Points, in no order, along strands that fork, close into loops and pass close to each other.
Points whose rows are less than 90.7 apart are linked; no others are. Some points are linked to none.
(257): [ 24 -34 -24  42 -75  -8   1   0   4 -11  -8 -11 -47 -11   2 -10 -12   1
 -40  28]
(573): [ 19   4  83  -3  13 -48  15  21  14  24  42  70  -9  -6  23  -9 -23 -20
  31 -29]
(514): [ 35 -32  75   8  52 -29   7   0   1  -6 -65  53  66  -5   0  19 -75 -69
  69  36]
(482): [ 13  21  31  24 -56  -6   1   8 -31  12  54  33 -13   1  26 -13  24  -6
 -13 -46]
(815): [  0  36   9  -6 -17  55 -23  -2 -45  25  51  16  28  10  23  15  -2  30
 -13 -33]
(593): [ -4  41 -24 -26 -12   9   9  -4  -3   7 -14 -41  -1 -12  -1 -13  43   7
  -4  32]
(784): [  6  16  32 -19  -2  17  33  26 -31  22  37  28  16  22  56   4 -20   1
  12  15]
(324): [ -4  12  52  19 -18 -38  -1  -5  -6  26  41  49  11   4  20   5   4 -11
   7 -36]
(866): [-11 -36 -20 -64  22 -17  23   8 112 -49 -67  37 -15 -27 -14 -23  -9  13
   5  30]
(515): [-32 -10 -22  26  -3  -9  -1  -7 -12  12  33 -50 -55  13 -14  17  14  39
  15  29]
(134): [-12   5  48   0  36 -68  -6   3  12  19  -3  12   0 -12  21   3 -12  -1
  41  24]
(132): [ 23 -15  37 -15  -4 -18  -1  -9  19   7 -77  52  89   0  18 -32 -18 -38
  -3   2]
(727): [ 16  34 -12  26 -48  37  -6  24 -63  -1  90   2 -24   6   0  19  34   1
   8 -56]
(739): [ -6  24  31 -12  20  -1  28   8 -32  26  51  79  52  23  20   9 -13 -14
  20 -31]
(490): [-55 -22 -36 -31  42 -18   2 -10  81 -11 -45 -22 -48 -17 -42 -19 -13  45
  -3  21]
(258): [  2  -6 -49  23  -9  39 -40  14 -15   6  26 -54 -37   0  29  11  -1  43
 -18  14]
(125): [ -9  39  18   1 -20 -13  17   8 -27  17  46 -32 -31 -12   2  -1  19   5
  17  12]
(487): [  6 -10 -92  50 -25  41  -8  22 -45 -31  12 -76 -77  11 -36  38   5  24
   0  20]
(743): [ 31  11 -13  39 -56  -9  26  49 -53   3  76 -11 -77  -6  31  -1 -27 -15
  21   9]
(390): [  6   2  32  21  51 -60 -31  -7  12  13 -41  27  76 -33 -22   2 -53 -58
  45  15]
(118): [ -3   1  -5  16  -7  19 -56 -16 -12  12  28 -35 -27   5   4  25  11  45
 -21  -6]
(714): [-13 -36  -9 -37  31 -44  20   4  83 -18 -88  10 -17 -25  -6 -25 -13  13
  22  46]
(1027): [ 26   9  39  -6 -20 -29  33  50 -19  16  58  37 -59   1  51 -21 -31 -17
  28 -16]
(822): [ 29  14  27 -44  -6  -9  10  -9   7  -2 -47  15  49  -3  19   0   1  -5
  28  48]
(628): [  8  18  25  -6 -12  19 -30 -18 -17  24  18  26  58   0  21   4  -7  21
 -18 -13]
(939): [ 15 -21 -55   8 -30  44 -39  -9  15 -28  -6 -55 -43  -7 -14  -7  26  38
 -52  -9]
(531): [ -3  39  16   5   5 -10  13  42 -25  22  93   9 -51 -14  18 -34  -2 -10
   9 -54]
(709): [ -9  -7 -20   9  -3  90 -21  -4 -56 -18  26 -76   3  33 -16  43  42  11
 -21 -50]
(57): [ 42 -11  66  -1  38 -23  11  17 -34  -4 -39  82  86  -5  16  10 -77 -81
  76   7]
(329): [  3 -15   9 -24   1 -17  20   0  45  -5 -67  13  56  -1  21 -32  14 -38
 -17  17]
(400): [-17  -9 -43 -32  19  20  -4 -16  72 -47 -30   1   1  -7 -37 -10  55  18
 -44 -23]
(269): [ 22  29 -17 -51  -2   0  17 -18  29   3 -35  -9  29 -25 -20  -5  24  14
  18  49]
(788): [ 31  24  81 -27  -1 -14  38  27 -33  12   5  72  23   2  49 -22 -28 -48
  48 -26]
(357): [ 30   6  58 -13  -2 -19  -2 -10 -13  16 -39  68  89   3  25  -4 -22 -26
  25  -4]
(1134): [  9  -8  29   0 -48 -15  29   0  -2   9  -7   1  -3   6  28 -11  -7  -7
  -3  34]
(1087): [ 35  34  21 -26  16  15  12  21 -15  29  99  72 -19  -5   7   3 -15  15
  20 -61]
(201): [ -6 -30  73   1  15 -74  17 -16  23  15 -42  21 -13  -2  18   6 -21   4
  49  34]
(304): [-10 -36 -41 -19  -4   9  12  -5  73 -23 -38   2  -9  -2  -3 -23  35   7
 -57   1]
(320): [-25 -39 -27  13 -12  11 -18 -30  55 -45 -20 -48 -61 -10 -71   6  32  28
 -37 -16]
(713): [-20  20 -20 -22  66  13 -23 -39  30 -19 -40 -10  66  -9 -66  10  19 -11
 -10 -14]
(901): [-38  -4  11  14  18   6  -6 -29   8  -2  17 -15  -4  24 -31  39  34   6
 -22 -18]
(28): [ -9 -45 -48  24 -45  -5  -8 -14  42 -36 -29 -28 -70 -21 -44  -5   1  29
 -38   8]
(752): [-42 -26 -15 -12  51 -38 -29 -35  39  -5 -33 -13 -23   5 -23   5  22  55
  32  14]
(29): [ 26  35  45 -28  34 -22  17  17   0  22  71  69 -16  -6  20  -9 -10 -11
  40 -40]
(880): [  8  12  35   0  55 -58  -3  11  -2  16 -15  38  45  -9  14  -8 -29 -45
  47  11]
(468): [-13  38 -20   0 -14  25  -1  11 -37  16  26 -52  -5 -10  -4  -2  23  11
  -9   0]
(79): [  4 -25  77   1  50 -59  21   3  20   1 -57  42  20  -1   4  21 -51 -32
  70  43]
(78): [-21 -15  -9  -1  34  28  -5 -38  26 -30 -13 -32  13  21 -56  28  63   5
 -33 -30]
(764): [-21 -31 -19  35 -23 -41  13  15   5   7   9 -33 -69  17  10  -3  -2  24
  18  49]
(1135): [-17 -18   9  18   1 -37  28  24  -4  19  27 -13 -45  13  43  -1  -7   5
  24  34]
(133): [ 14 -18   1 -27 -64  25  48   0  63 -17 -60  -7 -13 -17  -1 -30 -13 -14
 -32  38]
(359): [ 22   2  -3  22 -69  10 -15  12 -35  11  34   1 -16   3  27  -5  -2  11
 -22   0]
(987): [ 26   2   5  -4  39 -25 -28 -16 -34  -3 -27  74  98   0 -17  15 -33 -50
  47  14]
(763): [ 31 -22 -66  47 -68  31  16  42 -39  -3  -4 -33 -30   7  28 -13 -12 -17
 -26  28]
(55): [-22  -1 -22  37 -47  55   0  22 -59  31  42  -6   2  15  31 -21 -33 -15
 -45 -38]
(426): [-22 -13  -5  33 -53  27  21 -12  -8  22  10 -17  -2  10  -7   4 -21 -10
 -53   3]
(922): [ -2  32  26  27 -15   1  -6   1 -37   0  76  15 -28   3 -13  14  46   5
   7 -63]
(33): [ -4  -5 -29 -28  54  -2  -7 -13  28   8 -29  24  58  24   1  11   6  -1
 -14  30]
(491): [-22   8   0  10  77 -46 -27 -14  31   4 -51  18  72 -27 -50   1 -22 -34
  17  15]
(289): [-15 -17 -74   0   3  20  -7   6  22 -44 -15 -88 -88   0 -51   1  43  27
 -13 -12]
(1091): [ 17  -6  29 -36  35 -43  13  -7  31   0 -74  12  37  -7  14   2 -21 -18
  40  62]
(305): [ 53   4  46 -23  47 -22   0  18 -40  -3   5 102  58 -18  12  -4 -67 -78
  82 -26]
(140): [  4  -1  -1  -4 -36  17 -18 -16  -8  13   4   5  20   8  35 -12  15  20
 -34 -14]
(689): [-11  -9 -38  32 -39 -10   4   5 -14  -8   6 -23 -21  23  15 -13  51 -12
 -24   6]
(614): [ 31   4  17   8 -84  17  25   8 -24   7  12  -9 -25  -6  22  -5 -22   4
  -2  37]
(1037): [-33 -18   5  -4   2 -34  26 -11  55   6 -36  -7  -7  -5  -8 -11   6   4
  -9  35]
(795): [-11  11  -3  -6   2  25  23   2 -18  23  39   2   8  27  25  22  -7  10
  -6  25]
(828): [  7 -49 -17   5 -58   8  32  -8  37 -17 -37 -15 -32  -4   1 -16 -24  -2
 -47  42]
(1053): [ -2  43 -11  26 -21  43  -4  15 -67  -2  63 -56 -20   4  -3   9  44   8
  -7 -47]
(510): [ 16  46  42 -28  -3  21  -4   0 -33  32  68  40  10  -8  13  10 -26  20
  16 -25]
(609): [-10  29  22 -21  55  -6 -25 -10  -7  21  20  -3  27  -9  12  19 -28  26
   4  26]
(481): [  0   2 -27 -19  -2  10 -44 -19  37 -14 -24 -39 -29 -19 -15  -7  36  46
 -24   6]
(298): [-22 -28 -25 -12  44  43 -16 -29  56 -57 -28 -39 -10   9 -53  13  47  17
 -57 -58]
(511): [-30  34  13  -5  32  39 -23 -27 -22   1   0 -53  42   7 -29  -6  38  -3
 -24 -69]
(829): [-26  -3  10 -11  40 -60  -9 -29  51   5 -51  -1   5 -16 -48  12   5  27
  40  30]
(354): [  0 -12 -49  38 -38  12   3   8 -32   1  23 -48 -75   4 -20  26 -10  17
  -8  35]
(694): [-28  -4 -28  31 -20  69 -10   4 -40  12  34 -37   2  20  -3   0  -1  -4
 -55 -39]
(896): [-36 -19 -14  34  -6   9  -3 -35   5 -23   4 -52 -51  11 -52  22  42  16
 -26 -10]
(995): [-14 -35 -10  35 -51 -15 -12 -26  16   1  -5 -22 -56 -10 -30   9 -11  30
 -28  20]
(228): [-11  21  -3  -5   7   8 -39 -30  21   0 -13 -38  11 -19 -23 -20  27  16
 -33 -21]
(847): [ 36  15  54 -18 -17  -6  48  38 -34  23  28  42 -14  18  80 -13 -27 -17
  38  -6]
(941): [-23   1   4  -7  25  68 -26 -16 -37 -30  -1 -85  17  32 -34  20  60   5
 -31 -70]
(294): [  5 -21 -87  27 -36  34  -5  -5 -13 -48  -1 -69 -83   3 -56  28  38  36
 -15   5]
(1067): [  6 -45 -94  10 -27  34 -18  -1  35 -61 -13 -32 -76 -19 -35 -10   3  31
 -52 -10]
(626): [  5 -12 -70  17 -18 102 -10   2 -36 -41  12 -70 -11  23 -20  41  34  25
 -36 -36]
(217): [-13 -19 -25  20 -34  14  13  -7  27 -18 -25  -9   0   8   8 -17  49 -13
 -50  -2]
(282): [-11 -22  21 -19  15 -48  31   9  62   1 -78  -9  14 -11   3 -39   3 -23
   1  28]
(537): [ 12  15  -7 -24  39  -1 -19 -18 -21  13 -25  40  96  12   6   7  -6 -19
   8  11]
(621): [ 19  14  91 -13  -7 -17  34   2 -15   5 -31  45  50  11  38 -15 -37 -44
  32   2]
(162): [ 16   5   0  36 -26 -20  23  44 -34  15  88  13 -68   0  33 -15   1 -13
  14 -29]
(653): [ -5  15  -3  23 -68  28  17  44 -65  23  60  18  -4   1  39 -46 -33 -18
 -20 -46]
(495): [ 34 -13  47 -34 -14   0  27  -1   8  -3 -48   0   6   8  49 -10 -12 -15
  14  52]
(629): [-21 -18 -37 -33  85  -5 -17 -25  41  -4 -33  -2  26   9 -32  24   6  18
   3  28]
(392): [-30  37  13  -6  21   6 -20 -26  -7  16  -6 -12  46 -10 -27  -5  16  -2
 -21 -34]
(300): [-23 -17 -48 -52  61  -4   2  -4  97 -36 -49  10 -15 -21 -34  -1   6  26
  -7   9]
(720): [-24 -18  13   7  62 -69 -15 -12  46   2 -63  23  34 -18 -46   1 -23 -10
  47  36]
(1017): [ 21  12  31  -4  23 -23 -17  -3 -43   3 -12  95 106  10  16  -9 -29 -46
  38 -33]
(756): [  5  30   3   5 -25  32  12  50 -49  24  94  28 -27  -5  28 -36 -19  -8
  -6 -81]
(114): [-15  29  17  -1  57 -58 -26  -7   0   8  -2   2  21 -19  -3   0  27 -11
  27  -3]
(311): [ 32 -13 -84  21 -41  46 -33  18 -16 -23  -4 -56 -51 -11   9  -9  -3  29
 -29  20]
(470): [ -1  33  25 -11  67 -13 -43 -13 -16  35  31  33  44 -11   5  18 -45  -3
  16 -11]
(276): [-19  12 -22 -24  26  32  20  -7 -10  16   3   3  55  37  16  12  15   2
 -14  19]
(20): [-19  14 -19 -18  70  -7 -32 -35   9   6  -6 -16  18  10 -12  36   0  46
   6  30]
(797): [ 42   5 -40  48 -92   8  23  50 -66  -1  28  -8 -44  11  39   3 -22 -17
   1  23]

How many points has the smallest loop of links through each point below? Write - if it is on no loop.
(922) => 12
(788) => 11
(510) => 10

A fork is a point with three links, a tip a point with one. Leave the first point through the second and follow the links. Name the first fork or tip that comes.
(140) / (628) => (482)
(28) / (320) => (689)
(217) / (304) => (28)
